Each row is a point on a landscape with many valleys, with its height.
A ball rolls from a point to the lowest of its 4 nearest points, and stops where none of them is lower. Distance is the straight distance between rows; heights are no part of it.
Q_508 h=30.3: [ 98  76 174 162 142 186 114 134  29 162 143 152  61 117 132 146 125 166
 141  76]
Q_612 h=21.0: [149  93 133  96 134 132 108 163 123 108  80 130 124 135 119 129 129 171
 126  89]
Q_867 h=24.3: [ 88  81 140 133 158 159 126 182  55 130 134 139  79  91 139 130 119 161
 120  71]
Q_486 h=17.0: [103 124 125 180 107 149 172 116  44 150 130 167  97 116 163 162 113 181
 122 129]
Q_839 h=23.8: [ 90  78 145 132 146 161 138 174  58 133 116 119  76 107 136 138 110 160
 129  74]
Q_271 h=19.3: [138 120 116 115 106 123 147 143 124 130  97 158 121 156 137 159 139 147
 136 142]
Q_200 h=9.0: [150 164 132 148 128 116 127  71 153 124 152  81 161  97 112 131 129 111
 145 121]
Q_929 h=55.7: [ 99  92 144  94  98 127  62 241 179 104 110 196 138 144 145  63 123 124
 149  68]
Q_45 h=32.8: [113 160 120 138 154 114 102  99 134 117 158 116 135 107 132 141 142  68
 142 113]
Q_136 h=25.4: [148 139 111 126 151  90 112 158 122 160 145 158 111 133 109 141 139  86
 156 133]
Q_591 h=7.1: [114  81 141  66 123 153  88 181 142 106  95 131 126 134 116 113 126 163
 124  76]
Q_609 h=38.7: [124 177 107 101 170 105 109 125 138  94 159 106 152 101 110 110 114  66
 115 102]
Q_128 h=24.5: [ 90  77 143 114 153 154 127 196  83 108 129 131  82 105 145 119 124 159
 137  77]
Q_640 h=23.2: [104 103 152 187 120 183 151 130  36 171 123 154  89 100 155 153 128 193
 135  93]
Q_406 h=23.6: [ 70 120 165 159 107 161 131  62 135 127 161  99 100 141 111 143 139 101
 131 172]
Q_530 h=39.6: [144 159 100 105 172  98 113 167 141 137 144 146 138 131 112 115 119  64
 142 117]
Q_364 h=11.3: [105 146 111 201  94 124 187  31 165 178 125 115 166 148 110 122 139 133
 141 180]
Q_849 h=54.8: [189 164 107  76 151 121 122  92 186  92 135  86 164 131 107 117 112  63
  91 121]
Q_39 h=11.1: [ 99 127 131 126  95 135 131 106  84 120 145 167  72 156 141 153 141 106
 109 168]
Q_243 h=19.6: [129 126 122 138 136 145 155 150  94 115 100 145 107 157 147 169 134 172
 120 134]
Q_526 h=8.9: [124 150 133 149 119 130 100  82 128 130 156 129 116 117 122 151 147  73
 139 126]
Q_967 h=41.1: [153 194 112 159 121 112 196  59 156 118 154  88 179 136 141 111 129 120
 122 179]
Q_649 h=13.4: [104 135 121 161 107 143 178 112  59 135 149 160  99 116 169 150 120 164
 105 151]
Q_105 h=8.5: [169 172 107 151 138 103 166  67 164 128 172  73 170 109 135 123 121 129
 113 165]
Q_238 h=33.8: [140 157 129 135 141 112 109  84 151 118 173 107 133  95 126 129 143  77
 140  99]
Q_570 h=26.1: [153 185 106 109 156 110 112 108 150  97 147  84 152  91 102 120 116  78
 111 113]
Q_761 h=52.8: [215 174 122  63 145 104 125  73 201 114 108  74 165 154 120 126 126  82
  90 142]
Q_353 h=41.2: [149 142 105 108 180  70 117 175 141 157 143 158 129 132 121 123 120 104
 159 130]
Q_330 h=14.6: [ 63 136 114 194  91 141 202  14 150 168 100 145 141 169 102 123 129 129
 121 191]
Q_240 h=54.1: [165  78 135  83 129 124  67 188 178 150 102 129 161  97 129  99 127 147
 137  93]
Q_482 h=57.8: [113  96 138  87 103 131  48 231 181 104 119 189 156 116 151  54 112 105
 151  67]
Q_563 h=9.2: [ 67 145 155 189  93 157 171  22 141 142 119  99 156 166 106 136 135 138
 117 168]
Q_269 h=19.4: [ 64 126 133 165  93 145 144  96 101 114 151 145  94 134 134 138 135 109
 105 174]
Q_294 h=12.8: [ 79 129 110 196  85 123 200  17 154 175 113 130 160 165  96 130 144 136
 121 194]
Q_875 h=55.6: [174 103 120  80 121 123  76 213 173 142 114 124 177  89 137  67 110 142
 117  97]
Q_413 h=15.6: [132 124 141 158 131 162 159 156  64 131 117 134 101 112 157 147 116 181
 131 101]
Q_846 h=9.8: [ 94 135 145 189  88 131 162  35 144 157 114  93 152 161 104 144 125 133
 139 181]
Q_762 h=29.4: [156  87 132  97 126 139 113 175 156 129  83 127 131 126 113 141 127 175
 118  99]
Q_975 h=31.3: [122 145 123 126 146 102 108 109 137 140 155 150 122 118 124 137 139  67
 148 129]
Q_383 h=55.2: [172 133 117 108 152  78 112 191 151 165 123 139 143 129 125 109 126 136
 157 124]
Q_2 h=43.3: [174 183 103  91 167 119 122 115 164 102 151  74 157 115 103 116 116  84
  98 113]
Q_432 h=23.7: [ 88 131 138 136  89 136 122  90 113 110 139 141  90 147 117 159 151  92
 119 159]
Q_728 h=31.4: [ 94  77 154  75 124 149  88 216 118  91 107 162 120 132 122  94 126 152
 128  89]
Q_120 h=17.2: [ 73 136 139 135 105 145 131  84 104 111 158 148  80 159 116 139 148  97
 106 158]
Q_98 h=10.2: [ 87 135 155 182 101 153 146  43 149 142 117  94 142 139 105 136 130 133
 129 165]
Q_800 h=14.8: [ 84 119 108 145 103 139 159 105  59 124 153 152  72 124 149 148 147 134
  93 179]
Q_953 h=11.8: [137 129 104 138 120 112 130 133 133 141 125 176  93 152 126 145 156 110
 143 147]
Q_705 h=16.1: [126 140 118 166 117 138 181 145  66 127 110 158 104 125 173 159 108 185
 126 149]
Q_124 h=32.4: [133 168  89 104 180  89 119 146 150 108 147 125 155 125 107 111 111  66
 131 100]
Q_83 h=16.2: [140 127 111 118 126 112 105 138 136 145 128 183 116 147 130 144 145  97
 144 141]
Q_971 h=63.7: [180 118 119  83 150  83 101 220 178 158 115 119 163 104 130  69  99 137
 116 122]
Q_702 h=40.4: [105 135 158 175 118 157 110  45 151 123 143 114 131 129 118 147 154 101
 142 138]
Q_29 h=34.2: [113 162 121 193 111  84 172  44 155 164 140  99 167 131 136 115 137 109
 144 192]
Q_760 h=55.5: [135  85 140  83 107 135  57 203 172 137  98 152 162 107 128  93 119 137
 130  91]
Q_141 h=30.6: [132 140 140 150 144 111 112  83 133 133 156 113 124 107 125 131 145  82
 136 129]
Q_911 h=25.5: [ 88  86 141  84 130 156 104 188 105  88 106 120 118 128 118 106 130 164
 106  87]
Q_335 h=35.6: [140 164 146 178 105 115 132  60 150 156 150  96 159 112 124 143 138 110
 132 147]
Q_321 h=12.0: [155 154 115 141 150 124 126  87 150 101 157  72 159  99 131 128 128 105
 112 129]
Q_745 h=11.9: [196 188 114 124 134 102 168  77 170 114 150  76 169 136 136 120 118 113
 126 168]
Q_365 h=38.4: [145 158 138 163 119 128 163  43 149 149 153  80 174 110 127 115 124 127
 153 168]
Q_9 h=6.0: [146 162 130 168 121  98 166  45 164 145 140  90 178 105 134 123 123 128
 131 178]
Q_613 h=56.3: [118  75 137  86 107 142  59 198 136 116 106 151 150 114 107  87 127 139
 136  66]
Q_382 h=21.6: [154 102 129 102 123 130 111 173 139 139  90 140 130 140 120 150 136 180
 140 103]
Q_505 h=38.2: [183 184 107  87 147 109 120  82 181 104 141  76 166 127 125 109 113  89
 102 133]
Q_109 h=3.9: [127 124 121 125 115 132 129 134  99 128 127 172  91 151 143 161 157 110
 111 159]
Q_718 h=10.1: [139  91 139  76 134 149  97 177 143 118  78 128 124 128 118 134 135 166
 126 104]
Q_21 h=56.0: [116  78 141  89 119 142  58 210 183 108 100 175 149 111 141  75 127 128
 137  71]
Q_659 h=13.9: [ 62 125 155 171  90 164 151  60  94 116 155  90  95 155 104 145 125 131
 110 185]
Q_829 h=9.6: [112 115 123 141 133 151 163 154  61 121 111 134 123 117 166 148 121 198
 109 117]
Q_148 h=15.4: [113 140 132 185  99 114 153  48 156 173 133 111 154 140 130 116 132 132
 139 181]
Q_371 h=39.2: [157 166  94  78 155 119 100 109 166  88 135  98 158 118  98 106 107  70
  99  97]
Q_346 h=20.9: [160 108 109 125 134  94 121 159 153 149 116 155 109 141 135 138 141 126
 135 132]
Q_882 h=11.2: [167 165 122 139 141 129 138  84 153 124 171  67 156  95 116 128 138  95
 151 140]
Q_104 h=14.0: [ 99 137 171 177  92 145 129  25 156 133 126 117 131 147 108 147 135 117
 127 159]
Q_204 h=55.8: [110  78 139  79 117 136  58 208 173 126 115 161 148 107 129  91 134 128
 135  75]
Q_282 h=2.3: [ 44 125 158 171 101 169 166  40 116 130 138  93 100 161 103 128 111 147
 120 161]
Q_511 h=10.9: [118 141 116 154 112 142 164 129  58 110 129 165  93 137 160 153 137 139
 108 167]
Q_900 h=57.4: [151 166 124 173 107 100 178  51 155 147 151 103 167 123 132 109 127 109
 142 176]
Q_858 h=55.4: [164  93 137  88 126 117  70 197 194 148 103 127 170  97 125 100 106 158
 118  93]
Q_17 h=18.8: [196 185 119 114 130 125 146  67 168  86 143  60 177 133 125 115 122  98
 103 147]
Q_239 h=32.1: [128 160 111 122 144 109 113 129 125 153 147 148 122 111 120 133 152  71
 143 110]
Q_537 h=11.4: [106 124 115 158 105 138 166 116  73 114 135 167  84 126 169 158 137 146
 102 174]
Q_749 h=38.5: [174 123 121 100 139  95 119 162 135 167 114 151 123 141 110 127 133 149
 146 141]
Q_438 h=46.6: [139 150  81 110 164  82 124 171 138 145 154 147 128 119 122 107 116  93
 147 122]
Q_639 h=3.6: [146 100 129  92 127 136 136 166 116 109  80 129 125 152 139 157 134 173
 124 114]
Q_231 h=44.1: [ 78  89 137  84 118 140  86 234 138  89 111 174 118 147 137  87 130 141
 141  75]
Q_214 h=17.4: [126 118 134 136 142 152 145 150  81 111 110 123 117 137 146 145 123 190
 124 107]
Q_880 h=19.5: [151 158 134 161 126 109 155  62 151 142 130  72 166 110 123 116 123 126
 134 156]
Q_168 h=22.3: [112  91 153 143 142 175 137 172  65 122 125 115 100 106 145 140 112 199
 129  78]
Q_813 h=40.5: [139 171 106 127 169  93 126 146 127 124 164 122 129 129 114 120 122  71
 135 110]
Q_201 h=16.8: [210 181 115 112 146  88 166  59 176 107 144  78 165 166 132 117 117  88
 120 170]
Q_629 h=24.0: [106  91 139 112 151 168 138 185  73  95 116 115 106 107 134 128 122 167
 123  74]
Q_557 h=34.3: [177  96 134 109 130 117  95 176 156 143  90 142 134 138 128 140 119 164
 139 106]
Q_485 h=24.2: [128 108 140 120 134 162 133 182  95 109 101 128 114 126 134 142 119 198
 128 104]
Q_766 h=25.6: [ 67  77 135  98 151 147 123 215  83  92 128 163  93 101 128 102 117 150
 120  84]
Q_417 h=19.1: [117 118 159 177 139 166 145 145  61 140 132 125 104 116 153 151 107 190
 138  94]
Q_342 h=23.3: [127 135 117 122 156 104 112 142 134 143 150 176 124 131 117 141 139  77
 151 121]
Q_516 h=28.8: [150 166  91  84 174  70 111 185 157 111 130 137 149 153 124  87  91  79
 134 122]
Q_631 h=14.7: [ 87 134 121 150  99 139 150  91  75 117 155 147  73 142 143 142 140 118
 108 182]
Q_492 h=43.4: [ 98 124 136 124 117 131 101  95 121 117 142 148 102 138 128 148 153  64
 125 160]
Q_883 h=14.1: [162 118 137 113 123 120 144 162 118 119  93 132 118 159 125 165 147 167
 125 130]
Q_186 h=31.0: [ 83 125 155 155 100 156 124  69 120 118 151 111 100 158 117 157 134  89
 137 161]
Q_756 h=64.6: [180 104 129  84 152  96 104 191 148 159 112 126 148 103 124 107 118 142
 148 128]
Q_852 h=47.7: [172  78 133  87 128 116  99 171 158 156  90 133 155 123 129 114 129 155
 145 105]
Q_397 h=14.5: [152 109 123 107 119 137 128 163 134 141  85 143 117 157 129 166 134 162
 140 130]
Q_222 h=25.3: [105  86 158 145 143 165 131 162  41 144 127 137  63 107 141 145 117 172
 142  76]
Q_499 h=9.1: [117 137 113 133 116 129 151 131  83 113 122 164  87 155 155 163 153 145
 112 159]
Q_341 h=14.3: [140 128 100 129 118 146 157 140  88 123 108 146 117 158 146 154 138 172
 120 147]
Q_428 h=29.5: [121  82 140 100 136 157 119 178  94  95  97 122  92 125 119 140 133 167
 116  98]
Q_97 h=9.9: [168 154 107  89 160  69 124 191 155 143 136 122 148 126 116  87  97 112
 137 146]

Where does a ball stop that starts at each point below?
Q_849: Q_9
Q_761: Q_9
Q_486: Q_109
Q_438: Q_109
Q_766: Q_829
Q_629: Q_829
Q_128: Q_829
Q_222: Q_829

Call two points neighbours if one is among the 4 nearest of the other. Go from one point of each pair to the other, from neighbour to neighbour, staying as low as possible. Name the highest point that can't be avoided.
Q_829, Q_109: Q_705
Q_109, Q_9: Q_238
Q_526, Q_829: Q_975
Q_200, Q_97: Q_609
Q_282, Q_109: Q_269
Q_829, Q_591: Q_612
